Points, in no order, along strands that fork, close into loops and pass close to each other.
(in the rows, 100 means zero)
Points whose rows are less than 114 apart are linked; no others are. Some points are linked to none.
j788: [106 101  81 122  94 127 135 128  74 122 122  98  74  95 104  75 132  91
  96 107 126 105 110 164 100  78 116  99  95 130 108  97  98 116  65 112
  93  88 136 132  79  88  99  93 115 136 120]
j839: [114  98  97 130 108 120 135 143  77 127 138  98  85 109  85  86 148  97
  89 114 101 114 121 132 111  91 151 115  94 133  97 106 116 104  71 117
  84  76 122 121  70 102 115  90 113 119 133]
j461: [109 131  93  94  90  82  64  80 103 102  87 119 115  73 115  96  73 101
 124 104 130 108  79 104 108 109  77  88 119 114 134  73 104 100 125 136
 119  95  86  59  88  95  77 128  93  85  72]
j883: [105 103  92 132 125 104  95 117  84  91 109 115  93  82  96  87  75  75
  89 118 154  79  89 115 104 105 101 118  90  96 119 110  89 101  89 104
  93  80 132  87  59 105  99  95 131 101 101]
j596: [ 93 101 144 130  85 130 109 114  91  85  80 103 111  90  82 116 103 101
 122  86 118  95 104  93  99 119 110 117 100 111  81  78  97  84 113  97
  86  74  85  51 117 126  93 107 108 112 100]
j593: [115 129  79  68  57  70  74  95  84  87 107  76 116 123 127 127  85 134
 110  70  90 118 110  91  81 116  72  70  99 107 104  86  95 112 106  81
 111 132  82 117 115  91  69 142  64  88  89]
j732: [111  74  85 115 143  86  95 110  88 116 103  98  75  93 124  92  83  80
  75  97 126 104  86 109 118  79 129 107 131  88 109 119 115  88  88 104
  97  95 114 102 100  91 120  84 104 102 127]
j709: [114 140  91  60  77  72  69  95  98  91  77 108 121 102 132 123  76 126
 138  45 109 107 107  93  77 105  77  73 141 107 109  74 113 103 116  96
  90 129  81 119 114  86  53 144  73  97  86]
j273: [113  73 106 117  67  78  59 117  89 117 110 114 100 116 126  59 111  79
  89  96 121  78 122  99 115 103 112  98 105  83  96  81 101 107  78 118
  90  95  89 162  94 100  79  94  69 104  61]
j132: [112 101  73  84 113 122 135  55  96 110 121 117  92 101 110 119 116  96
  93 109 109 110  73 142 111  95 120 118  81  97  83 105 119 105  75 126
 116  94 122  83 102  56 117  79 107 113 125]
j777: [ 80 109  92 102 114 111 138  85 133  96  74  93 117 122  66 111 111  95
 110  98  75  91 101  93  92  81 107 125 100 107  93 133 112  83 106  94
  94 108 109 100 107  97 114  62 114 106 109]
j532: [115  94 100 124  84  86  73  94 112 107 104 123 129 107 110  72 103  70
  98 120 106  88  76 114 104 108 118 107 108 101 106  80 121  94 100 129
 111  85  95  90  89  80 103  82  84  91  65]
j851: [112  90  72  83  48  70  96  77  90 115 134  94 100 137 120  94 104 100
  71  81  83  90 102  92  87 107 101  97  98  83  85  80  64 121 110  81
 103 120  85 151 107 114  73 127  64  84  86]
j384: [108  75 124 127  85 118 100 104 105 106  63  96 124 131 100  95 130  95
 120  62 112  82 117  93  96  98 113 117 132  70  86  84 108  74  92  88
  88  87  93 117 127 115  85  83  70 118  78]
j216: [109 106 104 107  91  94  95 117 108 101  57  95 120 124 109 103 103 105
 123  49  93  76  97 102  83 108  97 104 151  73  96  90 116  77 100  78
  90 104  67 105 123 107  69  87  86 109  60]
j64: [ 98 110 144 117  87 138  97 106  76  72  89 114  96  60  77  81  78  97
 139 103 137  81  84 129  96 102  68  80  92  92  86  63  85 109 108 108
  93  84 109  41  95  96  84 100 122 125  59]
j659: [ 73 110  90  79  96  86 121  70 112  98 116  80  94 103  72 122 106 124
  93 122  56  97 135  80  92 108  89 107  74  98 107 124  80 113 117  67
 124 119 130 105  86  99 161 116 110  87 137]
j23: [106 110  86  96  79  91  92  94  83  93 114  84 101 102 119 150  91 119
 117  92  96 131  57 113  95 116  90  85  92 124 102  84 117  97 105 102
 108 101  73  49 109  70  91 109  77  78 106]
j100: [ 83 126  79  73  75  74  92 130  74 104 105  75  82 105 112 120  77 129
 107  92 102 118 129  98  78 115  89  75  78 107 112  94  77 129  96  80
 106 118  67 109 103 108  72 142  90  85 113]
j754: [116 118 126 114 123 117 111  62  80  77 102 111 118  77  75  87  82  90
  95 108 125  87  79  78 112  98  85 101  94  97  85  97  75 102 125 127
 105 111 112  79  90 118 101  91 135  97  85]
j694: [ 99 128  63  76 101 117  84  77  91  98 113 101  95 122 137 124  62 115
  95  80 135 113  94 114 100 120  85  61 107  87  83  97  82  99  69 108
 119 112 118  88 110  79  95 122  81 104 111]
j96: [ 86  97  80  89 120  82 111  83  90 106 119  79  81 114  76 142 110 118
  90 108  45 115  93  57 102 116 112 115  75  99  97 136 108 102 123  76
 111 117 138  79  83  89 150 106 103  78 145]
j525: [108  92  71 110  90 109  98 148  70 124  86  79  71  98 115  95  77 102
 108  70 111  89 102 148  90  87 114  85  89  96  99 106  79 117  58  99
  75 102  72 114 100 127  62  90 105  98 126]
j962: [ 96 134  90  77 103  85  88  90  77  71 109  93  94  93 120 156  71 141
 133  86 124 142  78  99 105 120  80  58  94 112  99  80 106  97  89  97
 121 105  73  47 117  67  74 129  97  83 102]
j787: [104  98  79  85  99  86 105  81  90  95 123  89  97 118 118 134 117 123
 100  95  68 126  82  93 105 123 115 117  73 103  87  94 125 105  88 113
 111  95  69  68 112  62 108  97  70  79 117]
j526: [ 80 117  91 108 101 128 151 120 118 131  74  81 105 130  77  97 132 107
 104  93  76  91 119 107  78  85 111 108  97 124 100 116 102  95  86  91
  83 111 109 100 105 124 102  82  94 109 122]
j868: [ 99 111  86  69  87  58  98  89 128 110  91  78 110 124 122 103 100 120
  79  79  42  96  87  98  68 114  93 101 127 104 105 106 117 107 135  82
 105 120  85 102 107  90 104 112  78  71  87]
j776: [ 95 114  59  66  77  51  91 100  99 112 125  72  86 105 106  96  79 107
  74  98  50 103  87 124  76 118 107  87  84  89 129 132  84 137  94  77
  99 125  77 132  96  88 101 117  92  71 120]
j333: [127  81  73 113  86 106 101 104  82 136 127 110  73 128 138  99 103  82
  92  75 112 102  95 112 127  89 141  91 107  87  76  86 109 118  51 129
  85 102 124 154 118  99  90  79  75 122 107]
j155: [ 92 104  98  84  79 105 115  73 105 113 132  95 101 131  98 107 132 114
  97  93  97 101 144  76 109 107 105 113  79  99  82  76  86 105 108  93
 108 103 111 126 108  94 119 118  55 112 115]
j587: [ 85  69  85  92  76  71 126  88 154 117 106  87  99 153  97  61 137 118
  68 108  51  78 117  97  74  74  89 106 105  91  99 108 107 112 107  70
  79 112  97 164 106 118 104  74  75  94  72]
j867: [107 139  95  78  99  59  72 122 108  92  69  96 101  90 125 117  60 134
 131  61 102  98  94 108  71 111  77  82 139 131 116 103 118  95 113  92
  87 129  74  97 115 105  54 139  92  84  95]
j902: [112 119  75  74 127 113 141  63  73  99 127 103  87  77 111 139  83 117
 109 119 124 141  82 114 130 101 100  64  81  70  79  93  68 102 105 103
 138 118 112  42  96  81 109 100 145 101 122]
j855: [114  92  79  89 110 110 110  59 109 102 122 117 107 124 105 118 120  88
  85  99 107 100  85 107 113  98 122 130  98  93  77  93 131  88  86 126
 108  90 131 119 116  62 123  91  87 108 111]
j675: [127  73 149 122 123 112 126 111 115  81  79 119 106  62  70  78 110  79
 131 130 122 117  56 107 110  85 105 107 106  90  92 109 120  81 106 113
  91  87  66  64 106 113  85  47 139  95  98]
j828: [ 95 103 126 120  98 106 102  96 128  97 104 106  88  88  78  80 111  74
  78 150  87 100  76 120  83  94 104 106 110 132 111 115 112  84 128 112
  89  90 104  69  75  86 128  73 111  92  98]
j439: [120  82  96 124 135  86  96 109  87 107 117 118  86  90  95  86  94  66
  66 120 128  92  87 112 113  97 124 115 112 101 100 113 118  84  98 113
 109  86 122 113  71  87 134  84 121 105  98]
j270: [ 99 110 127 104  88 134  75 117  74  83  46 104 111  63  92 116  78 108
 157  72 133  82 106 133  91 113  54  76 100  97  91  73 100 103  99  98
  81  93  94  49 106  86  63 116 114 118  70]
j896: [ 90 105 114 134  71 115  89 136 103  80  91  99  97  88  76  54 109  73
  85 137 111  68 119 115  71 112  74 108  70 115 129 111  80 113  92  92
  87  87 124 106  71 117  92 103 111 111  78]
j663: [116 121 124  99  87  96  93  60  97  83 101 104 125  81  74  96  89  99
 103 107  99 110  69  62  97 103  85 100 115 118  94  90 100  94 153 121
 110 122  96  68  93 117 105 111 107  60  82]
j619: [101 122 120 147  74 104  71 141 129  77  83  96 121 106  80  96  78 102
  95 111  92  74  87  94  74 120  97  97 104 120  98 115 112  95 139  98
  92  81 102  63  84 134  90 105 113  79  88]
j186: [ 83 135 101  50 110  71 119  85 112  77  90  77 116  96  90 144  96 125
 122 107  72 114 105  88  81 102  80  93 107 108  83 104 107 106 134  83
 128 132  99  74 120  80 119 105 104  73 109]
j114: [ 82 113 121 112 105 139 126 123  88 105  80  67  98  95  76 120 111 103
 123  94 116 100  80 121  78  95 110  85 110 124 105  89  88  81 104  84
  93  78  83  29 101 118  90 108  96 120 130]
j337: [ 77 104  87  68 102  89  53  55 111 101  97 113 133 121 106 113 103 102
  90  79  90  99  95  67 100  93  76 105 117  69 104  78  94 101 131 109
 118 105 107 148 103  77  97 133  62  97  73]
j336: [ 92 128 107 120  60  79  93 154 120  94 100  79  78 107  96 105 103 122
  97 110  69 112  93 103  57 110  85  91 102 139 128  97 105 111 124  89
  76  91  63  86  96 133  74 131 107  89 121]
j106: [119  78 143 142 112 109 116 118  82  93 100 125 104  73  71  55 121  77
 112 142 136 105 106 109 122  88 115 101  97 101  81 107 110  81  97 145
  87  81 129  96  52 104 114  53 143 107  64]
j377: [107 114  67 102  88 137 138 100  81 132 103  76 116 129 105 110 113 106
 105  61 113  82 102 138  86  93 115  82 102 115  80  82  84  91  65 105
 112 101 129  74  99 103  82 111  79 127 122]
j198: [111  78 104 127  84 119  98 103  90  97  78 116 113 113  98  72  93  67
 131  90 154  85  95 134 109  73 106 109 104  79  95 101 128  91  71 128
 112  96 159  98  80  76  96  66  96 109  76]
j108: [ 90  99 121  87  91  99 103  76 106  97 106  94 103 116  94 120 118 111
  98  89  88 105 115  64  90 110 104 120 110 124  88  88  91  86 125  79
 101 103 101  84 113 110 128 116  64  87 108]
j515: [ 76 111 112 117  86 122  89 142  81  86  60 104  94  82  95  82  96  88
 120 107 117  80 111 131  79 100  59  96  71 116 124 119  91 108  89 100
  79  97 103  89  71  88  85  93 128 121  77]
j641: [109 100  89  79 116  97  97  63  76 101 122 106  75  87 134 141  85 111
  98 115 112 139  74  79 131 116 124  78  96  84  82  83 101  91  80  92
 125  99 111  52 120  79 116 127  77  96 131]
j523: [110 113 121  79 124  93 106  77  97  79  73 110  98  62 111 106  74 101
 118 120 120 108  67 127 108  92  86  87 115 102 107 104 102  89 113 103
 105 104  70  45 123  88  75  86 113  89 104]
j626: [ 82  78 111  74 142  84 102  78 113  81 111  94  87  80  84 128  95 115
  99  96  49 116 108  50 124 103 103 117 103  83 108  90 110 121 134  93
 129  96  99  84 112  75 151 100 112  75 107]
j36: [114  92  91 105  87  72  82 132 125 106  81 104 119 114 114 101  94 112
  95  44  65  83  98  81  89 107  93 104 138  91 114  98 124  99 113  90
  87 112  60 134 107 130  57 105  89  80  59]
j503: [ 84 114  86 100  98 132 147 116  94 134 106  75 114 116  84 105 124  99
 108  76  92  90  99 126  80  94 119  91  94 121  98 109  93  81  86  95
  91  91 112  59  95 112 100 106  90 115 136]
j175: [104  91  69  94 130 101 104 105  84 122 110  84  75 101 121 111  84  98
  72  81  94 107 100 100 101  95 123 103 110  93 105 105  85 106  84  87
 102 106  96 116 112 103 116 113  94 103 145]
j47: [ 85 107 117  94 123 127  73  81  82  93  80 105 121  95 116 112  92 103
 106  81 123 101 126  66 122  99  85 106 111  84  79  94  72  81  99 101
 109 104 103 103 128 100  85 122  86 122  94]
j431: [ 90 109  63  95 115 116 103 110  72  99  91 110  68  81 122  79  85  99
  97 112 144 103 123 139 104  94  64  88  84  97 122 120  66 121  58  94
 104 100 122 117  81  77  93  99 129 124 102]
j978: [ 92  80  64  63  99 100 128  80 107 135 133  77  96 138  85 117 131 122
  82  71  67  89 129  69 110  90 107 107  78  80  86  96  88 115  94  83
 119 109 123 165 107 106 116 125  75 109 127]
j151: [ 94  75  65  99 121  90 115 120 106 115 121  93  84 104  79  94 106  99
  63 104  45 102 119  88 112  92 114 121  72  90 121 137 110 125  73  83
  98 101 100 155 100 118 123  82 116 101 132]
j507: [ 97  53  90 108 117  82 102 132 130 111 105  92  98 106 100  77  96  85
  60 104  50 110 100  83 109  92 105 115  87 105 118 131 108 105  77  80
  90 107  81 151  90 105 117  75  93  92 110]
j236: [122  80  62 106  80  93 128 110  84 146 119  93  96 116 105  83 113  93
  77  75  84 106 101 130 114  65 129 109 102  99  89 100 100 118  62 100
  93 115 118 170  99 114  95  74  99 109 117]
j468: [ 82 101 101  88  88  82  87  86 123 110  83 100 114 105 108  65  95 105
  94 130  81  83 134  93  93  81  69 109 103 110 135 106 104 107 111  92
 102 106  89 134 103  91 103 100  88  92  79]
j269: [ 87 103  65  83 105  92  67  88  91 106  71 116  86  91 138  72  73  98
 106 105 146  93 114 127 113  82  65  73  99  92 121 113  86 106  61 116
  98 115 120 131  82  74  98  97  94 107  88]
j233: [116  96 124 137 114 100 102 124  74  99 127 117  96  99  95  88 116  66
  98 139 135  91 105 127 115  93 136 100 111 110  86 102 121  83  87 135
 100  72 137 120  68  81 141  80 126 111  81]
j749: [ 89  90 120 105  99 108  61 102  91  85  89 110 125  92 110 101  86 108
 103  79 109  89 133  53 112 111  71 121 101 104 111  98  96  97 120  96
 101  93  85 133 117 115  85 120  96 112  79]
j985: [ 80  90  89  52 122  86  72  56 127  94  81 109 135 112 106  95  99 105
 112 101  92  93  90  66 121  75  74 112 105  71 118  81 116 102 122 129
 125 104  99 143 121  71 109  97  90  85  70]
j385: [ 98 106 101  89  72 107 117 106  81 115 125  82  99 106 107  89 119 116
  85  91 108  88 149  94  88 115  98  97  76 115 102  86  57 109  87  81
  99  97 106 120 113 121  95 143  76 129 118]
j194: [ 73  96 109 102  61 104 105  84 140  88  83 101 116 134  80  94 134 118
 100 105  78  55 133  85  71 117  62 105  97 109  97 114  91  93 112  63
  78 103 108 139 104 132  82  96  83 119  69]
j373: [ 87  77 133 116 109 115 101  96 136  87 111 132 102  97  57  80 126  91
  93 134  96  97 123  65 116  93  95 114  66 113  94 121 107  88 107 121
  85  95 119 141  71 121 127  71 118 103  78]
j661: [108 113  86 106  65  74  58 124 109 111  66 104 117 104 105  80  89  94
 106  80  91  60 100  95  78 115  81  91 127  94 132  97 105 123 110  81
  81 113  82 140 100 137  48 115  88  84  50]
j299: [ 91 106  95  87 129  71  96 107  85  90 100  87  91  79 109 100  67 114
  71 123  98 106 132  82  97 109  78  95  97  91 129 118  70 115 111  71
 116 106 103 114 100 102 122 140 129  92 123]
j183: [114  88 130  98 128 114 144  93  77 100 127  99  79  72  85 124 135  92
 101 120 127 111  68 111 119 106 147 107  89 108  71  84 103  75  99 106
 107  78 107  42 115 109 103 100 114 102 124]
j54: [ 98  70 141 139 119 123  97 100 128  83  89 131 136  86  60  79 106  91
 104 112 104  95  93  62 114  91  94 114  86  97  92 115 115  88 100 126
  90 100  99 114  85 125 111  53 121  97  67]
j929: [ 99 101 104 117  76  99  78 106 104 105 102 101 103  99 113  78  78  83
 101  85 112  71  86 152  74  99  93  88 113 116 120  77  93 109  96 109
  99  87  94  82  85  76  92  97  80  99  83]
j351: [ 96 116 104  60  96 105  73  59 104  91  90  99 133 114 127 120 100 116
 110  71 113 108 116  70 107  98  81  92 121  70  74  76  84  89 121  82
 115 112 102 124 136  90  88 137  66 103  85]
j541: [118  93  99 129 100 139 110 102  69  99 104 132  99 110 107  89 101  78
 125  94 157  97 132 127 135  83  96 115  86  91  82  94 103  97  73 133
 102  94 172 106  81  83 100  84 129 135  81]
j411: [105  98 112 133 130 123 125 122  77  87 113 110  87  81 100 105  94  93
 102 108 148 114  86 123  99 102  97  99  85 103  92  94  72  89 106 112
  94  66 111  53  73 105  81  95 156 115 116]
j832: [ 79 119 117 115  46  90  78 104 132  83  79  91 127 114  73  97 116 116
 110 106  80  70 134  69  75 130  61 102  87 117 111 111 113  95 131  83
  87 102  99 121 112 132  70 111  97 102  70]
j319: [ 89 104  88 119  81 120  96 143  80 103  79  93  95 103 120  93  80  97
 117  78 122  77 110 129  84  95  84  96  97 105 102  96  78 107  74  91
  84  95  82  93 101 101  74  98  91 116  96]
j414: [100  77  95 103  97 105  69  86  96 103  65 121 112 115 110  70  84  77
 139  89 151  93  76 111 134  77 101  89 117  66 103 116 132  71  69 132
 106 100 129 101  93  75  84  61  87  94  67]
j458: [ 90 134  96  59 120 117  88  93  76  83  88 105  94  84 126 153  81 127
 137  79 131 132  78 101 121 124 101  61 101  82  88  91  89  85  85 101
 111 107  77  51 131  94  72 125 110 100 117]
j662: [ 96 113 109 112  58  93  56 111  87  86  77 107 122  91 105  90  89 102
 103  89 104  77 128  83  86 130  68 101  96 105 115  88  87 112 116  91
  97 102 102 110 104 126  71 142  98 102  69]
j415: [ 89  91  90  71 133  81  79  72 114  88  79 122 116  92 106  98  84  90
 100 113  85 107  87  85 128  80  87 107 110  83 129 110 129 100 112 126
 122 107  71 112 111  65 120  74 107  80  77]
j489: [103  99 136  84 136 100 119  98  93  82  77  99  78  60 100 115  97 101
 107 120  89 129  86  95 100  87 109 106 111 114 114  95 108  92 125  88
 103  93  72  39 119 101 110 104 109  87 122]
j214: [ 93 100 106 146  73  94  81 133 140  87  80 102 118 109  83  70  99  79
  79 119  84  64  96  96  81  98  94 112 100 109 118 127 107  94  98  85
  93  96 108 107  85 135  94  95  97  86  89]
j634: [106  92  77  71 122 118 128  65  96  99  91 106  89  99 123 122  92  87
 102  92 126 114  68 144 113  87 117  94 108  94  89 112 116  83  62  94
 112 108  97  56 122  63  96  78  99 107 125]
j907: [ 91  65 108  70 144 107  91  61 101 101 119 103  98  87  98 130 103  99
  91  96  78 112  99  51 133  86 103 117 111  73 102  79 103  96 115 108
 128  93 107 119 125  69 139 106  94 103 109]
j825: [100 125  58  75  73  95 100  71  92 104 126  90 107 129 125 126  75 111
  84  87 106 113  95 124  86 116  91  73  73  93  83  97  75 110  79  99
 124 113 117 113 102  80 118 128  77 112 122]
j755: [ 90 110  65  83  82  53  97 119 114 102  91  76  94 117  97  89  83 101
  78  91  50  79  98 103  61  98 101  89  89  85 112 133  97 127  92  73
  95 133  72 152 114 114  75 103 110  81  95]
j590: [137  85 127  81 150 117 139  50  81  85 136 117  86  64  76 104 120 104
  99 123 108 115  89  74 142  93 124 102  97  87  73  93  73 106 109 114
 110 107 108  95 110  99 136  75 144 101 106]
j834: [110  96 116  91 108 119 101  71 103  88  76 121 112  86 106 104  93  83
 111 103 125 101  59 133 106  87 117  94 111  96  97  92 108  81  90  98
 114  97  89  56 131  83  88  80 103 108 101]
j309: [ 83 105  99  91  60  97 127  90 146 113  97  81 101 143  90  89 131 121
  90 105  45  78 139  92  64 113  84 103  98 113  98 107  99 103 103  68
  81 117  76 132 119 110  94  93  74 104  97]
j715: [106 107 124  99  69  80  89  70 112  77  95  98 128 102  96 108 106 115
 115  86  80 110  91  63  87 109  91 124 121 127 103  74 120  74 145 101
 102 107  89  68 111 120 104 114  78  85  74]
j201: [ 99 102  91  76 132 103 133  59  93 104 126 102  85  84  78 112  99 116
  97 113  84 113 134  87 112  96 102 101  85  87  82  96  69  98 108  89
 126 100 145  95  81  88 158 113 118 109 140]
j401: [104 106 148 100 105 101 119  90 122  80  87  98  91  68  80 102 107 123
 120 121  77 123 106  80 105  95  86 110 116 139 105  98 108  89 143  92
  81  94  69  57 111 124 102  94 121  90 115]
j334: [127 105 112 101 149 122 163  74  81  98 132 116  75  75  64  96 137  96
 106 133 108 129  93 114 122  85 121 118 100 111  83 107  98 100 107 121
  99  96 127  91  80  93 135  62 155 107 120]
j514: [ 90 108 150 142  76 137 104 130  90  84  97 102 101  87  64  89 107  98
 141  94 118  72 113 124  86 119  89 109  74 100  90  65  88  94 107 101
  89  69 118  52  85 118 102  92 111 128  88]
j624: [ 97  99  87  85 124  70  57  83 110  98  84 105 120  89 121 117  72  99
  95  94  84 113  67  78 125 106 104 107 114  96 125 114 127  94 111 121
 106 111  75  87  99  75 100  94 100  61  97]
j95: [ 99 103  75  98  63  99 111 108  91 133 132  65  77 117 123 100 102  98
  78  92  75 113  84 145  66  98 123  92  88 113  93  75  80 121  94  93
  92 108  73  97 101  92 101 101  66  89 121]
j211: [101 113 109 124  91  86  73 144 118  92  64 103 113  76 110  61  79  93
 114 124  99 114  89 118  85  91  84  99 123 122 149 103 134 106 118 104
  77  90  64  90  84 112  73  97 102  98  88]
j301: [ 96  89  68  67  81  89 102  80 100 125 134  93 104 141 102 112 107  99
  65  53  71  91 104  76 102 103 111  95 100  62  84 100  74 121 107  80
 112 117 102 184 116 119  81 124  66 101  98]
j231: [100  91 112 121  65 110  99 121  89 108 103 105 104 120  97  75 134  88
 110 106 115  78 138 111  98 109 105 110  76 106  91  82 107 104  73 123
  89  80 112 141  87  88  98  97  85 122  74]
j782: [100  85 127 117 133 114 104  90  88  77  88 118 120  82  77  78  87  85
  98 107 125  95  93  58 131  85  87 111  98  82  89 117  91  93 120 126
  90 106  98 109  97 120  99  68 141 103  73]
j952: [ 96  73  98 111  93  64  52 103 106 124 104 119 118 104 121  72 103  80
  99 107 103  97  95  84 120  96 114  96 131  97 114  78 125  96 101 132
 104  85  77 142 102 100  88  95  65  88  55]
j603: [ 95 100  85 106 139  92 117 109 109 105 118  87  76 101  86 120 103 101
  80 115  60 106  78  89 107 108 120 121  88 113  95 141 111  94 109  78
  95  96 114  70  77  92 134  80 108  98 155]
j295: [ 99 122 102  73 126 142 106  63  81  89 101 120 115 104 106 127  97  94
 111  84 131 116 112  62 145  85 103  92  90  62  59  90  70  98  91 123
 118 103 135 105 132 100 100 113 115 127 117]
j544: [115  90  77  77 131  90  96  88  82 118 110  90  79 102 130 133  86  99
  92  75  88 112  81  74 116 108 121  99 120  81  92  96  94  97  97  81
 114 110  98  63 117  97 122 133  77  92 132]
j695: [107 112 147 129  88 112  99 101 146  84  93 120  95  73  69  71 114  98
 109 149  83 109  86  83  86  99  96 102 114 136 100  98 115  87 145 112
  76  91  77  73  80 121 110  79 108  85  82]
j980: [105 113  55  65  70  63 101  74  91 110 125  74  92 117 116 114  93 110
  80  97  76 109 103 106  90 117  95  97  79  85  99 102  87 129  98  80
 121 131 105 112 101  65 137 128  72  76 123]
j243: [ 98  89  93  88  75  63  86 112 126  96 112  75  93 104  88  86 100 106
  64  98  34  87 112  52  80 113  94  98  98 105 123 123 104 127 108  61
  93 112  74 155 119 154  70 116  96  84  82]
j157: [ 85 111 117 154  83 106  94 153 128  77 104  89  92  94  86 115  97 118
  90 136  76 118  91  86  74 117  89 112  83 124  98 107 114  93 125  96
  76  77  74  60  77 130  86 109 122  78 119]
j646: [ 97 107 102 112 107 148 114 101  72  85 129 112  84  83 101 107  92  95
 110 102 154 116  88 143 107  98 103  78  85 108  79  66  75  96  90 111
 117  67 124  41  80  94 100 113 115 132 114]
j565: [ 87  69  74  77 109  81 113 100 105 123 129  72  84 113  83 115 110 110
  69  85  35  89 130  76 113  90 112 114  78  73 116 120 100 134  93  67
 121 102 107 156 111 102 136 105  94 100 122]
j906: [ 77  83 121  93 122  80  95 100 139  84 105  95  85  91  73 115  91 116
  85 133  37 107 105  63 113 100  92 117  96 108 116 120 115 108 138  92
 108  96  95 101  95 112 142  90 111  78 111]
j644: [106  81 103 135 100 105 109 142 100 114 114 102  95 114  98  79 125  89
  97  94  93 100 115 117  85  99 135 114  87 110  90 100 120 103  66 106
  80  78  84 127  85 107 100  78  86 113 104]
j347: [ 82 101 111 101 119  93  99  85 141  87  82  96 117 116  74 106 101 103
  96 107  54  92 101  68  93  93  85 119 106 112  94 134 127  91 125  88
  98 111  88 100 115  99 118  70 113  79  95]
j943: [ 98  86 115 113  87  82  96  86 137 113 117 107 107 132  82  94 140  93
  72 105  72  70  96  87  82 108 117 114 110 112  94  94 106  82 117 104
  80 102 117 128  75 118 124  96  72  87  69]
j597: [ 93 105  64  85  94 122  74  76  95 111  87 113  96 116 136  91  77 102
 100  85 146 101 118 110 112  86  83  77 109  70  97  99  87 111  67 123
 103 115 138 135 114  67  98 102  78 120  96]
j262: [ 89 130 106  73 116 119 100 111  66  91  63 104 111  85 103 132  83 121
 143  76 135  97 116 110 103 115  81  76  97  93  94 105  97  91  84 102
  91 102  68  62 124  95  58 117 119 122  99]
j352: [ 86 128  70  81 115  79 100 116  78  97 103  74  89  86 110 121  69 127
 103 105  99  99 144  95  93 111  83  67  82  79 117 118  65 127  91  75
 128 125 103 103 101 103 102 143 115  87 133]
j180: [110  79 116 138  72  79  75 166 116 118  77  92 112 106  97  49  92  65
 117 103 107  97  84 138  90  79 128  78 118  92 119 101 125 100  85 105
  96  97  89 111  73 102  89  75  76  94  73]
j25: [102 104 104  94 141 103 121  82  84  98 109  98  87  74 103  95  81 100
  92 130 113 128 120  93 104  89 103 100 104  91 100  99  61  91 114  92
 115 102 118  90  87  94 136 114 133 108 119]
j705: [114  92 149 116  97 121 115  85  96  79 113 113  94  83  76 116 129  91
 110 112 117 104  89  93  99 119 132 120  96 113  70  91 100  71 109 111
  92  85 107  56 100 118 118  89 104  94  99]
j189: [115  81  91  90  62  73 102  97  96 139 140  81  82 116 130  87 115  89
  68  93  75 104  99 109  86 115 133  94  96 103  73  71  82 120  92 107
  90 113  84 133 105 111 103 111  66  95  98]
j638: [117  82 150 133 131 118 130 131 112  82 104 118  96  71  78  63 126  73
 112 147 130 126  77 108 106  84 112 100  95 102  92 113 104  75 108 117
  78  87  95  82  70 106 109  40 148 102  87]
j748: [113  91 105  98 104 115  69  79 106  94  58 122 111 102 116 108  77  82
 129  75 144  75  64 124 118 100 108  87 137  70 101 106 114  73  69 101
 108  97  93  86 126  82  73  77  83  95  83]
j919: [ 79 115 102  93  64 112 101 126  84 112  89  74  88  95  87  76 123 103
 100 103 102  75 156 105  79 113  70 105  67 103 108 108  69 116  78  62
  85  98 101 109 111 132  78 129 106 131 104]
j633: [107  86 104 148 109  78  65 167 124 104  70 110 127  86 106  66  81  84
 111 114 116 103  78 111 104  94 114 101 124  99 138 106 133  98  91 111
  94  79  75  96  74 109  85  86  99  81  79]
j938: [105 126  87  87 112 159 116  79  71  93  88 116 111 102 111 105  98  94
 117  85 149 103 123 108 124  93  88 104  86  90  75  89  79 102  75 114
 107 107 148  85 102 101  93 101 126 145  97]
j163: [ 95 109 129 113 112 106  87 127 101  81  74 112  95  60 108  78  76  91
 124 111 136 113  65 140  92  83  79  92 127 114 134  91 111 101 111 107
  87  84  65  43  89  91  65  90 124  93  92]
j804: [104  92  79 121  97 100 119 159  96 119 107  88  83 102  96  85 106  87
  75 100  84  98  94 136  78  87 119 106  87 104 110 121  99 117  64  93
  68  96  62 117  90 129  92  91 102  98 134]
j960: [117  85 121  98 135 113 118  78  77  99 122 119  65  70 124 123 100  92
  90 123 145 130  71  87 134 109 129  91  97  85  70  82  88  86  95 106
 113  79 112  49 119 101  97 119 120 109 124]
j463: [105  63 126  79 150 115 119  67  93  96 127 112  78  81  79 119 127  94
  95 115 100 114 109  62 148  90 124 113  88  96  79  90 106  91 107 123
 104  84 121 124 113  89 146  88 122 112 103]
j806: [115  65  75  99 120  95  86  89  95 120 135 113  92 124 119 111 111  89
  70  79  96  96  90  84 131  86 122 112 102  80  87  99 121  99  69 122
 109  90 120 167 104  66 112  86  86 111 109]
j349: [109  98 101 112  70  63  84 142 138  94 104  94  87 102 100  86 108 122
  78 117  47 110 117  82  73 113  92 105 100 126 121 121 116 116 123  77
  79  96  61 120 102 137  74 120  91  82 103]
j165: [ 99  98  91 112  99  89 101 112 128  99 109  87  87 109  91  94 108  82
  63 126  66  99  63 112  79 110 119 109 105 126 106 126 125  91 125  89
  84 103 106  63  63  83 131  83 104  86 129]

A piece is two or more points that can be reached from each other along the links. Count, over all rows, the pieces, the separate loops (a circle has one, a figure eight two, a Y none), the forks (points with three links) and the tips (points with one).
pieces => 4
loops => 1
forks => 11
tips => 17

A fork is a point with three links, a tip a point with one. Leave the first point through the second and follow the links. Name the first fork or tip that comes.
j867; j709 => j523
j787; j23 => j596
j431; j269 => j319
j659; j201 => j867
j463; j907 => j503
j373; j54 => j155
j503; j526 => j334
j755; j776 => j431
j155; j108 => j373

Name the points in between on the shortest way along the links from the first point to the second, in order.
j198; j96 => j414 j748 j834 j523 j489 j401 j695 j828 j165 j603
j782; j851 => j754 j663 j715 j108 j155 j978 j301
j855; j662 => j132 j634 j834 j748 j414 j198 j541 j938 j295 j47 j749
j100; j828 => j352 j299 j25 j201 j659 j96 j603 j165
j175; j590 => j544 j641 j960 j183 j705 j596 j114 j503 j526 j777 j347 j906 j626 j907 j463
